Points, in no order, along strands that fork and pass close to each other.
Points whose rows are less than 57.3 apart are linked; no others are. Some points are linked to none.
Legig: [ -5   3  -1   1   3  -6 -13  17  11  11 -19   0 -10  16  -4  -3  -1 -14
  -3   4   2  21 -10 -16  15   0 -13   3   1  -8  18   2  -1 -19  13 -15
   4   0  -8  13   2  -3   2  -3   6   5  -3   6  -1   3]
Bak: [  2  -6   2   7 -10   7   2   8   7  -2   3   0  13   3   0   6  -6   1
  -6 -12 -10   0  -7  11   4 -18   3 -11   9  -9  -3   4  -6 -17   1   0
  -8   0  -6  15  12  -2  16  -3   4  -9   9  -9  -3  18]
zuko: [  6  13  -6   2 -13   0  -3  13  15   5 -11  15  -4   3   6 -12  17   3
  -5  -2 -13  -3  12 -15  -3  19   0   9   1  -3   9   0   3  11   0   0
   6  -3  11 -18  -3   2 -16   6  12 -13 -12  11  -3 -10]
Dutig: [-12  -3  17   8  -5  10  -6  -1  18   2 -10  -5  -3   2  -2  10   4  -3
   5   7  14   4  -3 -15  -3  -7 -13  -5  -2   5  20 -19  17   5   5  -7
  28   3   6  11  -3   0  -4   4  12  -1   3 -14  -3 -12]
Boka: [ 10  -2  -7  -6  -1   4   5 -11  11   5  -8  -7  -6  -1   1  16   2  -8
  19   7  -3  -6  -5  -6   1   7  18   3  17  -7  -8  -1   1 -15   9  -2
 -10  15 -16   4   8  -3  11 -17  -2   9  -6   8  -4   4]
Fiz: [ 10  14  -2   8  -4  -1  12  15  19   0   2  11  10 -18  15  -8  -5   8
 -16 -15 -22  -6  15   5   5   7  -3   1  -5   2   8   9   5   3 -10   4
  13   9  23  -7  -7  -4  -8  -2 -12 -21 -12  11  -8  -5]
mupov: [-13 -19  -2 -21   0 -14 -12   7 -14  12  10  -6   6  11  -4 -15   0   0
   2  -7   6  -2   0  -6  -5  10  -9   2 -13   7 -10   6 -17   8   8  10
 -15  -7  -1 -13  -1  14 -13  -1   2  12  16  -1   9   1]
Sapaz: [  1  -1  -3   6   1  11   2  10   7  -9  -5  12 -13  -5   3   1   5  -2
  -3  -3 -10  14  -2 -12   5   2  -5  -7 -10   5  13 -13   1   1  -4  -1
   7   5  18  -1   3   2   1   5   3   8 -11  18  -4 -12]
Buki: [ -1 -11 -15   5   0  12   3   6 -20   0  16   6   5  -4   1   0   5  -8
   9  -4 -15   4  -9   2  -4  15  20  -6   1   7  -2   2 -12  -3  -5  16
  -4  -9   0  -8  16   5   6   6  -6   6  -3   6   5   7]
ravo: [  4   3  -9   5  -5  12   4 -12   5 -15 -13   6  -9  -3  -1  26   3  -3
   5   9   3   6  -9  -9  -4  -5   0 -12  -2   5  -5 -17  -5   5  -6  -6
  -6   0  -3  18  14   2  12   3  12  17  -4   5   3  -3]
zila: [ -3  -1  10   5 -15   0   8  18   0 -17   5   4   7   1  -1  -4  10  15
  -4  14  -3   6  11 -15  -4   8   1  14  -3   2   9  -3  -2  18  -7  12
   7  -2  -2 -15  -7   6 -11   5   1  -9   2   2  -1 -12]
Zubes: [ -2  20  14  -3  -2 -15 -13   9   6   0  -6 -10   7   9  -6  -1  -5   1
  -3   5  10  -4   5   0   8  -3 -14   9 -11  -3  -1   8   1  14  -3   4
   7   1  -6  17 -24   4  -9  -4   0  -9   8 -10   1  -1]
subut: [ -1  16 -11   3  -4  -6 -10  11   3  10 -14   5  -6  10   0 -11  10  -9
  -1   7  -9   6   5 -17   8  28  -6   8  -1   4   7  11  -2   1   1   3
   0 -12   3  -3   4  10 -13   7   4   2 -11   9   1  -4]
Bim: [ -3  10   6   4   4 -11  -3  12   8   2   8   7   6   0   5 -24   2   2
 -10  -3  -2  -7   7   1   5   1   8  12  -1  -8   8   9   5  -1  -1  -3
  22  -9  16 -24 -15 -13 -10   7   1 -25  -9   5  -1   2]
valed: [-10   3   0   1   2  13  -3   0  20  32   0 -17  -3 -17  13   2   0 -13
   2  -7 -16  -2   1   4   5  20   7   6   0  -9  14 -11  15  -7  31   8
  20  -3   0 -16 -18  -8  -4 -15 -10  -8 -14  -4  -3   4]
sor: [  8   7  -8   3  -3  -5   8   5  -7   4   2  -2   4   1  -6   5  -3  -7
   3   4 -27   7   1   8  15  16   6   6   5   1  -2  11  -2  -6  10  12
 -19  -6 -17  17   8   2   5   6 -19   6  -6   1  -9   2]
bere: [  0  -2  10  -2   5  -1  -9  12  16  13 -13  -9 -13  -3  10  -4   1  -7
   2   1   4  16  -9  -6  13  -9 -19   3  -6  -3  19  -8  13 -15  13 -13
  14   9   2  -4  -9  -4   2  -6  -6   2   0   7  -5  -3]
kipom: [ -6  -2  -3   3  -1   2   6  16  -3 -13  24  -8   9   1  -5 -14  10  -2
   3  -3 -11   5   2  -6  -4   7  18   3   5  11   9  16 -17  -4  -7  16
   1  -4   5 -11  18   7   2   3 -19  -6   8   4   1   4]
nani: [ -4   0  -5  10  -5  13   8  13   9   2  14   7  14  -9   2 -21   6  -1
 -10 -15 -20   0   9  -4  -9  13   8  -4   5  14  18  13  -8  -9  -5  14
  12  -2  21  -9  14   3  -4   9 -11 -18   0   8   0   1]
Vati: [  7  -2  -5  -9  -2   1   2 -13 -19 -11  11   6   8  -6  -2   0   7   5
   3 -10  -3 -12   9   2 -19  14   8  -5  -5  10 -18   5 -15  23 -14   7
 -19  -3  12 -17  10   6  -6   5   8   0   2   5   6   3]
gipe: [  3  14  -8  10   7   4  -5 -19   6 -10  -5  10 -16   1   2   1   7  -1
   6  -2  12  -9  -4  -8 -17  -7   2  -5   4   7 -10  -7  -5  21 -22  -9
   8   0  26  -7  13   1   2   3  19   3  -6   8   6  -1]
riva: [ -5   5  -8   9   5   8   1 -18   0  -2   2  13 -11   1  -3 -16   9   6
   3  -5  10 -15   3  -3 -16   4   5  -7   2  10   2  -6   9  14 -12  -3
  22  -8  29 -18   4  -8 -12  12  16  -7  -6   2   3  -5]
Tabiv: [ 12   7   6  -6  -1 -10   4   5  -9   2  12 -13  12  -6  -1  13 -12  -4
  -5 -14 -23   6  -1   7  13   3   0  -4  -7   5 -14  17 -12  -2   6  12
 -33   5 -17  20   5   6   7  -3 -19  12   9  -5  -5   5]
topab: [ -5 -20  -5 -22  -3 -14 -12  -8 -12  15   3  -6  -1   4  -3   0  -1   5
   2 -10   7  -9   2  -3  -6   8 -12  -8  -8   4 -10 -12  -6  16  19   8
 -11  -9   3 -13  -9   8 -12   1  12  16   7  -6  14   0]
Sozas: [ -9  -4   0   4  -6  -1 -12  -2  -8 -15  11   2   6  16 -13  11  -2   7
  -4   2   7  -1 -12   0   3 -12   9  -9   6  -5  -9  -6 -14   8   2  -3
   0 -19   1  15   5 -11   8  13  19   4   7 -12   8  11]
Mak: [ -5   1   9   6 -11  12  11   0   1   0  -4   2  16   3   1  -1   4  16
  -7   5   9 -10  12  16  -7   0  -1   4   2  -4   1  -3  14   8 -10  10
  13  -6 -18   5 -13   1  -7   7  -2 -20   2 -28  -8  -5]
Fuzo: [ 13   5   7   3   1  -3  24   8  10  -1  -2   3   3 -23  17 -10  -4   8
  -8  -4 -14  -6  16   8   3   1  -5   4  -5   5  13   7  11  -2  -9   2
  11  20   9  -9 -11   0  -4  -7 -22 -13  -4  18  -8 -18]
dosok: [ -4   5   6  17 -12  -4  10   1  20 -15   0   2  -4   2  -9  17   4  -1
   7   2  -9   0  -3 -17   3   0  17   5  31 -12  11  -7  -1  -2   7  -4
  11   2  12   4  13 -18  12   8  12 -12 -11   2  -9  -6]
ruso: [ 12  19   4  10   5  -8   8  -1  -9  -9  -3   5  -4  -9   3   2  -8  11
  -2  20  -3  -1   9  12   7  -5   1  19 -14  -7  -3   2  18  17 -17  -3
   8  -4  -3  -5 -26  -6  -7  -4 -14  -5 -15   5  -8 -13]
zodo: [  0  -8  -8 -17   8  -4  -9  -4  -2  32   3 -15  -5  -5   5 -12  -6  -8
   5  -7  -4  -8  -2   5   7  19  -7   5  -1  -8   6   6  -1 -12  28   7
  -6  -1 -18  -9  -9   0  -8 -14  -9   8  -2  -1   6   3]
Mizop: [  6  17  -2  11 -12   3   6  19  20   0  -7  13  13  -6  10  -8   7   5
 -11  -2 -19  -7  14   0   2  14  -3  12   3   0  13  12   4   7 -10  10
  10  -2   4  -9  -9   2  -8   1  -9 -23 -15  -4 -13   2]
gib: [-13 -17   7   0 -15  13  -8  18  13   7   9  -1  18  -1   8   2  10   3
  -3 -15  -9   0  -3  -6 -10   2   0 -12   4  -3  13 -13 -10  -6  11   5
   7   4  -1 -11   9   4   4   0   5  -8   6 -10  -2   9]
Suge: [  5  14  -6  14   2   6  -9 -10  -7 -13  -6  20  -4   8  -6   2   4   9
  -2  10   8  -8  -2   4 -10  -4   1  -4   4   3 -12  -2  -3  18 -23 -12
  -1 -10  11   2   5  -3   5  12  17  -3  -7  -4   3   4]
Pevom: [-11  -1   4   6  -3   9  -3 -11   6 -10 -15   4 -11   5  -4  14   6  -3
   6  15  21   9  -7 -16  -1  -4 -10  -2   1  11  11 -16   5   1   1 -14
  14   0   5  14   5   2   5   3  16  10   0  -7   1  -9]
ral: [ -6  -6  -5  -8  10 -11   6 -15   1  11 -10 -16 -18   7 -11 -12  -4 -12
  17  12  20  -4  -4 -11   4   3   4   9  20  -1   7  10   6 -21  19 -12
  -5  13  -6   3   9  -4   2  -4  -1   2  -4   3   3   0]
fen: [ -2   9  -1  11  -2  17  -3  -1  18   1   2  10 -12 -12  12   7   4  -2
   1  -5  -6   4  -6   1   1  -4  17  -1   6 -14   9 -16  11 -11   0 -11
  16   6  14 -12   1 -13  10  -2  -7  -3 -20   9  -9   3]
nifol: [ -1 -10 -13   1   7  13  -3 -17  -2  -7   1   2 -17  -3   2  18   4  -6
  18  10  12   4 -16 -10  -3  -5  14 -10   2   4  -6 -19 -11   0  -2 -12
   2  -3   6  -6  15   0  17  -2  13  25   0   9   8   6]
niled: [-11 -13  11   0   8  -3  10   6 -18 -12   9  -8  -2   7  -7  -3  -9   0
   2  22  14   6   0   2   2 -23   3  16   0  -9   5   9   3 -13   0  -4
  -1   2 -23   2  -6  -6  10   0  -9   1  10   4   2  -3]
Mozub: [ 13  21 -10  11  -4   1 -15  -6  -6  -1  -6  17  -1  10  -3   8   1   4
  -4   5   2   0  -5   8   5  -1   2   1   1  -7 -17   1   3  18 -13  -8
   1 -18   5  13 -11  -8  -2   7  12   0 -11  -8   1   7]
gafiv: [ -2 -12   0   0  -3   7  -5  12  -8  -8   1  -4   1   8  -7  13 -10  -7
   4   4   3  12 -13   1   8 -20   6 -10   8  -8  -1   4 -12 -21   4   0
 -12  -1 -21  18  17   0  18  -4   1  10   6  -2   7  18]
zomu: [  0  -8  -2 -11   9   4  -6  -9  11  23 -15  -9 -16  -1   7  -7   4  -7
  13   8  13  -4   1   1  -2   4   3   8  13 -10   8   1  14 -18  13 -12
   8  14 -11 -15  -3  -4   0 -13  -3   0  -5   5  -4   1]
tuzi: [  0 -17  -8   3  -1   3  15   1 -16 -15  -5  18  -3   6  -5  -4   0   5
 -12   4   4   9   0  -1  -6  -6 -11  -8  -2  13  -6  -1  -7   2  -2   4
 -15  -5   7  11  17  11   0  17  12   9   7   3   6 -10]
Lav: [ 15   9   2  -2  12  -1  15  -3  -5 -12  -1  -4   4  -8   0   2  -1  -6
   0  -7   3  -1   4   0 -12   0  -3  -3  -3  18  -7  17  -7   0 -20  10
 -19  25  -1  13  17  18   1  -6 -11   5   8   8   0  -7]
viga: [  2  -5  -4  -1  -8   8   9  -4   7   7 -12  -2  -5  -5   0   9   2  -3
   4   6  -5  -1  -3  -7   2   5  -1  -7  16  -2  11  -6   1 -18  17   4
  -6   8 -10  12  10   0   5   0  -3   3  -1  -1  -3  -9]
loriv: [ -8  -3 -15   9  -4   9  -9  16  -9  11  10   4   5   1  -1  -4   5  -5
  -1   2 -15  11  -4   2   8  10  21   4   2 -10  -3   1  -5 -10   2  11
   4 -18 -12 -10   6   0   3   7  -8  -4 -12   0  -2  16]
doku: [  9   2   3 -15  17  -9  10 -11  -7   3   2 -14   5   0  -1  -5  -4 -12
   5  -7   3  -3   4   6  -5  12   3   4   0  16 -12  22  -7  -6  -5   2
 -27  19  -8   5   9  11  -3 -11 -16   2   5   4   1   2]
Gitip: [ -5  -4   4  -2  -5   9  -1  -5  -3   5   2   5   8  -1   3  -5   2  11
  -7  -2   6  -2   8  17  -7 -12   4   0   2 -13  -5  -4  10  -3  -5  -1
  11  -9 -13  -5 -12  -4   2   0   6 -16   4 -15  -5  11]
mezut: [ -6  -5  -2  -7  -4  10  -9  -2   8  25   1  -3  -2  -7  15  -1  13  -3
   2  -3 -10  -7   4   0  -1  14  12   6   2 -13   6 -18  14  -3  22   4
  14  -3 -11 -28 -18  -6  -6 -11  -4  -7 -10  -8  -5   8]
duk: [ -2  19   0  20  -5   7  -7   4  25 -10  -1   2  -8  -5   2  20   4  -8
   6   3 -13   6  -8 -13   8  -2  17   3  12 -11   3  -9   1  -6  -1  -9
  18   5   8  -4   5 -17  12  -6   2  -2 -14  11  -9   6]
Labi: [  8  -1   4  -9   9 -14  18 -18  -7   1   8 -15   1 -11  -6  -4 -14  -7
   5 -19  -4 -12   0  11   7   3   0  -5   4  12  -8  12  -6  -6   7   6
 -17  19  10   7   5  -7   1  -4 -12   3   7   9   1  -6]
Dapen: [ -4  10   9  -5  12 -20   7 -10   4  -2  13  -7   3  -1  -4 -25  -6   5
  -4  -7   4 -21   8   7   0  -2   4   9   5   2   2  10  -2   5  -1   0
  15  -5  18 -13 -12 -13 -15   7   5 -17   3   2   4  -5]
sev: [ 11   6   4  -4  10  -4   3 -16 -16  -8  10  -3  10 -10  -5  19 -14   0
  -1  -9  -5   4   0  18   0  -1  -2 -17 -16  14 -21   1  -5  16 -12   8
 -23   3   1  11  -2   2   4  -2  -8  22   7   0   5  -2]
Vipim: [  7  15   5   5   0 -15  -8  -8   0  -5  -1   5  -8  11  -6   1  -9   5
  -4   0  10  -4  -4  14  13 -14  -5   1  -3 -10  -5  -3   8  11  -2 -14
  12 -20  15  10 -25 -20  -1   3  17  -6  -4  -7  -1   1]
vodat: [ -9  25   4   7   6  -3 -16  -2  -2   8  -6 -15   4  15  -9  -4  -3  -4
   9  19  22  -2   5   0   2  -1  -4  15 -11  -1  -6  17  11   8 -14   6
  14  -4 -17  16 -16   8  -4 -16  -8  -5   5 -18   4   3]
laza: [ -2   6  -7  13   5  14  -1 -15   8   3   3  11 -10 -11   6  -3   5   3
   4  -2   4  -8   0  11  -8   1  13  -4   8  -3   0  -9  16   0  -7 -13
  30   0  21 -19   2 -15   3   1   0 -14 -20   5  -4  -3]
Tedo: [ -1   3   1 -10   1 -17   0  -1   5   4  -7  -4   7  13  -8 -14 -12  -3
  -6  -6   7  -9   2   5   7 -10 -10   3  13  -9  -4  20  -6 -12  10  -6
 -11   1  -6  15  -3  -7   4  -1   7 -10  13  -7  -1   4]
napo: [ -4 -12   8  -7  -5   1  -2   8  10   5   9  -1  11   0   0   2  -3   1
 -10 -23  -8  -7  -3   4   2 -10  -1 -20   5  -4   1  -8 -12 -12  14   2
  -6   1   2   5   7   0   4   2   7   1   8  -7   2   8]
moni: [  6 -12 -12 -15  -7  11   3  -7   3   8  -5  -1  -2 -11   5  15   6   4
   3 -18 -11 -10  -2 -14  -6  15  -7 -23  -1   8  -6 -14 -12   2   9   5
 -15   7   2   2  10  15   4  -4  13  19   4  -2   4  -1]
safo: [ -9 -11  10   2 -12  15 -14  32  16   6   0   4   9  -8  19  -5   8   0
  -7  -7 -12  16  -1 -14   2  -7   1   0  -8 -10  16 -15  -5  -9   2  -5
  15   1  -1 -24  -2  10   1  -3  -2 -12   3  -7  -1  17]
Kigif: [-10   0  10   4  -8  13   6   4  -5  -5   1  -4  13   4  -4   4   4   9
  -1  16   8  -5   5   2 -11   5  -1  10  -3   7   8  -1   9  16  -8  16
  14  -3 -12  -1  -5   5  -9   2  -6 -11  10 -14  -1 -11]
ropan: [  3  -5   3   8  -5   8   5  13 -10 -18  -4  19   4  -4   2  -4   1  14
 -14   4   2  13   0  -4   0 -12 -16  -6 -17   7   8  -7  -3   8 -13   2
   2  -1   7   4   6   6   0  11   4  -1   3   8  -2 -13]
Bupiv: [ -1 -19  -6  -3   8   5  -5  -1  -4 -12   2  12 -16  -1   6   1   6  -1
  -1   2  11  13 -10 -10  -6 -18   0 -10  -3   3   0 -17  -5  -9  -1 -19
  -4   0  10 -10  17   1  13   3  10  17  -2  14   6   5]
zopab: [-10  -4   4  13  -5  17   9  17  21   2   5   6  14  -6  11 -14  13   4
  -8 -14  -9  -1   7  -6 -17  -1   3  -6   6  13  23   2   1 -10  -8  11
  18  16  16  -8  13   4  -4   5  -7 -22   6   2  -4  -2]
Pazon: [  2 -16  -2  -1   3   5 -14  11  -4 -13  -6  13 -15   8   9   3   6   4
 -11   4  16  18 -10  -7  -1 -29 -17  -8 -15  -1   0 -19   7 -10  -2 -27
   0  -6   3   1   1  -1  10  -1  10   7   3   3   4   4]
morur: [-18 -14  15  11  -6   9  12  14  18  -5   6   5  13   1   4 -15   6   2
 -11 -12  -1   3   4  -8 -10  -3  -9  -3   6   6  30  -4   5 -12   0   1
  24   6  14  -4   7  -4  -6  17   7 -21  10  -6  -1 -14]
busem: [ -1   5   2  -7   8 -15  -1 -11   7  11  -8 -16  -6  10 -10  -6  -9 -13
  13   0   8  -7  -3  -3   5  -1   2   2  20  -2  -1  24 -10 -19  11  -5
 -13  15  -6  13  11  -3   2 -12   1  -3   3   0   2   9]
Gural: [  8 -14   3  -6  -5   3  -7   3   2  -9   5  15 -10   1  15   4   5  13
 -17  -2  11   2  -2   3  -5 -28 -11  -3 -11  -7  -8 -21  10   0   1 -21
   3  -8   6 -10 -15  -6   2   3  11  -1  -1  -1  -3   7]
vogig: [  2  -1   9  -1   5 -17  20 -24  -1 -10  10  -6  -2  -4  -8  -7 -16   7
  -4 -11   8 -19   3  11   2  -9  -1 -10   7   6   1  -2   4   9   1  -3
  11   0  25   4 -12 -14  -4   8   6  -4   6   0   3 -14]
Vam: [  0 -13   6 -13  -3 -12   2   5 -12  -6   1  -7   4   7  -4  -1   0   4
   3  12   6   4   6 -14  -3  10  -9   9  -7   9  -7   5 -15  11   3   5
 -23   8  -9  -2   4  17  -8  -3   2  13  11   4   6 -12]
selep: [  3  26  -5   4  12  -4 -11  -1 -13   4  -5  -6   8   8  -7  -7  -5  -7
   3  13   8   0   4   9  -2   6  -9   9 -21  10 -12  19   8  14 -25   5
  -3  -4 -14  20  -4  14  -9 -11 -16   0   4 -10   4   0]
Gug: [  5  17   5  -3  -2 -23 -10  10   7   2  -8  -6  10  13  -6  -7  -6   2
  -9  -9   6  -4   2  -2   7  -2 -17  -5  -1  -3  -6  15  -9   3  -2   2
  -2   0   5  17  -7   4  -5  -1   7  -4  10  -8   2   2]
zibi: [  4 -12  -5 -18  -8   2 -10 -13   5  11  -6  -7 -10  -5   2  10   2   0
   6 -14   3 -11  -5 -13  -3  12 -10 -18  -8   7  -4 -22  -3  18   9  -2
   0  -4  10  -4  -7  11  -4  -4  17  26   3  -3   7  -7]
vube: [ -2  10   4  -3   6  -3  -6 -13  -4  -3  16 -18   2  -2 -11  15   2 -10
  15  -2  -1  -2  -5  -9   4  20  14   1  -3   8 -10  -1 -13  14   0  12
   1  -2   1   1  -2   6  -3 -12  -5  14   4   0   6  -3]
Sif: [-10   1   1   3  10  11  -9  -3  22  24 -17  -7 -13  -4   8  -6   6 -18
   9   5   9  13  -5  -5   8   3  -5   5   2  -2  26  -5  23 -26  23 -16
  19   9   1  -5   0  -7   1 -12  -4  -2  -9   6  -3  -4]
kas: [  1  -3   4  -8  -6  -9  -3  22 -15 -14   6   4   9   5   2   0   7  10
  -7  12  -6   8   8 -13  -2   8  -9  13 -15  -4  -6   1 -15  19  -2  11
 -17  -2  -7 -11  -3  12  -8   5   0   5   6   6   4  -1]
sol: [ 14   2  10   1   1   0  17   3  -2 -10   1  -6   4 -17   9  -1   1   5
  -4  -3  -4  -1   6   1  -6  -1  -9   0 -10   9   3   4   2   5 -15   8
  -4  23   4  -6  -1  12  -1  -8 -17   1   7   8  -7 -17]
zol: [ -1  -8   3   0 -12  11 -12  10  -1  -4  -2  11   4   5  10   3   8  18
 -16   6  12   4   2   5  -5 -14 -11   2  -6 -12  -5 -13   5  13  -9  -6
   5 -14  -8  -9 -18   3  -6   5  10  -9   3 -17   1   9]
Pak: [ -1  -9 -15   1   8  17  15 -11 -24 -11  11   6   6  -5  -6  -4   9  -5
   7 -10  -4  -4   1   4 -18  13  15  -7   3  18  -9   9 -10   8 -12  17
  -9  -5  12  -8  26   8  -2   6  -3   7   3   9   5  -3]
dabef: [ -5  11 -14   3   3  -6  -7   7  -7  14 -10   1  -3  22  -7 -16  -2 -13
   3  14  -1   7   1  -1   8  22  -6  14   1  -1   4  24  -2  -8   0   3
   1 -14 -14  14   9   7  -7   6  -4   1  -5  -1   4   2]
Nul: [ -9   1  -1   7  -3  -7  -8  -1  -1  -5   5 -11 -13   8 -11  21  -1 -12
  16  13  -3   8 -17 -14  17   1  18   5   7 -10   3 -15  -6   3  17  -1
   6 -14  -3   5  -3 -14   5   7   9  15  -6   3   6   4]
kulu: [  2 -13  -8 -15   3   4  -8  -6   2  29  -4 -11 -12  -5  11  -3   2  -3
   6  -2   2  -6   1   7   2  12   7   5   7 -13  -3  -9   8 -15  22  -4
  -5   0 -17 -20 -13  -1   1 -17  -6   2  -7   1   0  10]
ged: [ -9  -4  15  10 -11  14   5   5  20   7  -9   4   2  -4   5   2   0   3
  -8  -8   6   0   4  -2  -3  -5 -14  -7   4   4  24 -15  17  -8   1  -5
  25   6   8   6  -4  -4   0   2   4 -14   4 -15  -7 -12]
Zutu: [-12  -5   2   7  -5   4  -9  27   2   6   5  -3  11  -3   5 -10   3  -1
  -4   1 -13  17  -2  -2  13   3   4   5 -12  -7  12  -8   1  -5   7   5
   9 -16  -9 -17  -8   6  -3   6 -10  -9  -1  -3   2  11]
daru: [ -2 -10  -8   1  -2  -4  -5   2 -12   0   4  -2 -10  15 -13  12  -7  -8
  11  12  -3  15 -17  -6  15  -7   9   0   7 -11  -2  -3  -9 -13  15  -2
 -10 -15 -12  14   4 -12  10   3   6  19  -1   1   5  12]
Ladem: [  2  -3  -2   5  -5   5   9   1   5  -1  -8  10  -6   5   2  -3   4   2
   1   4  -5  -2   1  -5  -2   3  -5   1  10   2  11  -1   6 -10   0  -3
   4   6   3   3  16  -1   3   8   2  -6  -7   7  -5  -8]
lesu: [  6  -6   3  -7   7 -20  30 -21  -4 -12  10  -4  -2  -5 -11  -2 -16   3
   3 -18  -2 -17   4   7   0  -1   3  -2  13  10  -5   7  -7   0   4   0
 -15   7  23   7   6  -9   3  13   6   4   7   7   1 -10]
nok: [  7  -2  -3 -10  -7  -8 -11  -6  -2  -8   6   0   5   1  -3   4  11   6
   4  -6  -4 -16   3  -2 -11   0   9  -5   8  -5 -21  -1 -20  14  -4  -3
 -17  -1   0 -18   7   2   0  -1  11  -3   7  -5   6  14]
zep: [ 17  14  -4  -7   3  -2  -2 -10  11  12 -13  -6  -6  -9   8   9   1  -2
   9  -4  -5 -11   2  13  -1   1   9   1  10 -12 -10   7  10  -5  -2  -5
  -8  17 -13   2  -5  -7   3 -21 -11   0 -10  -1 -11   9]
sopi: [ -4  -2   3   7 -10  -7  -3  -6  10  -9  -2   2  -9  12 -12  15  -3  -5
   5   7  -3  10 -12 -15  18  -6   4   3  16 -13  10 -14   3   1  21  -5
   8 -15  10  15  -1 -21   7   9  19   1  -9  -1  -5  -2]
reb: [ -5 -15  -6   1  -2  -2   9  -8 -19 -18   7  18   6  15 -10  -2  -2   8
 -10  -2   7   1  -1   4  -3  -7   2  -6  10   1  -9   0  -9   4   0  -3
 -10 -15   4   8  12  -3   1  23  19   1   6  -4   8   1]
direr: [ 11   4  -6  -6  11   7   0 -13  -3  15  -4   2   5 -11  11  -3  -9  -4
  -2  -8   3 -10   3  26  -9  -8   0  -9   1  -4 -16  17   9 -14 -13  -1
 -15  12 -17   0   0   5   6 -15 -15  -2  -1  -6  -7  10]
komi: [  8   7   3  -1  14  -7  13  -9 -10 -17   0   5  -8   1  -2  -3  -5   1
   5  10  12   0   0   1 -13 -18  -4   4  -1   8 -12   9  -8   0 -18  -7
 -13  18  11   5   9   3   7   0   0   0   3  14   3  -9]
sege: [ 11  16  -4   0   3 -12  -3  -1 -16  -4  -7   5  10  -3   0   3  -6   4
  -7   3  -3   6   8  13  -5   8 -11   4 -20  10 -21  15   5  24 -27   5
 -16  -6 -11  13  -6  14  -8   2 -12   7  -1  -1   1  -2]
tilup: [  3   7  10   2   6  -4   5   3  -5  -1   1  -8   8  -9   2  -2 -11  11
  -4   9   5  -2   8  20   5 -10  -1  12 -15  -7  -8   5  18   8 -16   3
   7   2 -15   0 -26   2  -2 -13 -24 -11   3 -11  -5   1]
Bul: [-16 -13  11 -10   4  -7   3   5 -12   2   0 -19  -4   4  -9   5  -6  -3
   8  12  11  11  -4   0   8  -7  -3  10  -3  -8   8   0   4 -16  16   5
  -2   2 -29   7  -8   0   3 -11 -12  12  11  -3  -2  -1]
sur: [ 11   9  -3  -3  15  -6  -7  -5  -8  12  -2  -4   4  -9   9 -11  -9   4
  -8  -9   3 -11   5  25   2 -11  -3   4 -14  -1 -12  12  10  -1 -16  -4
  -3   7  -5  -5 -18   0  -4  -7 -18  -5   0   1  -6   9]
Munof: [ 16   0  -2  -7   7  -9   2  -8 -16   1   7   2   8  -7  -1  14 -19   1
  -3  -6 -11   5  -4  21   4  -3  -1 -12 -10   1 -21   9   0  -1  -2   3
 -36   1  -9  15   5  -2   4   1  -8  20  -1   3  -4   5]
voze: [ -8 -14   2 -14   3 -11  -2   4 -11  25  -2 -21  -4   4  -4  -4  -3  -7
   2  12  -2   7   1  -5   3  15 -13  12 -13  -2   6   0   2 -12  24  11
  -5   1 -24   0 -13  10  -9  -8 -11  14   3  -3  -2  -5]
pobod: [ -3 -11   1   3  11  -5  16 -10 -19 -22   7   0  -7   0 -12  -1  -6   0
   2  13  11   9  -3  11   4 -20   2   3   4   2  -3   4  -1  -5   0  -1
 -10   4  -1  13   4  -7  11  10  -6   7   2  10   2  -8]
tad: [ 10   6  -4  -3   3   4   0 -19 -21  -5  -8  12   3  -9   0  14  -2   7
  -2   5   3   5   4  15  -8   0  -8  -9 -19  15 -23  -5   4  22 -14   4
 -20  -1  -5   9  -3   7  -4   5   0  20  -4  -2   3  -5]
vuta: [ -4  -8  -3  -9  -4  -8 -17  -8  -8  -4  10  -5   9  10  -6  10  -4   7
   3  -7   7 -11  -5   6  -1 -14   8  -7   3  -9 -19  -2 -14   8   1  -4
 -10 -10  -1   1  -3  -2   2  -2  13   3  12  -9   9  18]

Follow the links from the first point to the second, and from the first to the third. Name the last point that the two ways share.
Labi / tad / dabef => Lav
tad / bere / Labi => zomu
Mozub / zopab / Vati => Buki
doku / busem / valed => kulu

A fork is a point with three links, a tip a point with one. Leave the first point through the second and follow the links. Name the first fork or tip that comes.
Munof / sev => zomu
laza / fen => Buki
ged / Dutig => moni
Sapaz / Ladem => ruso
dabef / subut => Lav
Nul / sopi => Vipim
Lav / sol => dabef
vodat / selep => sor
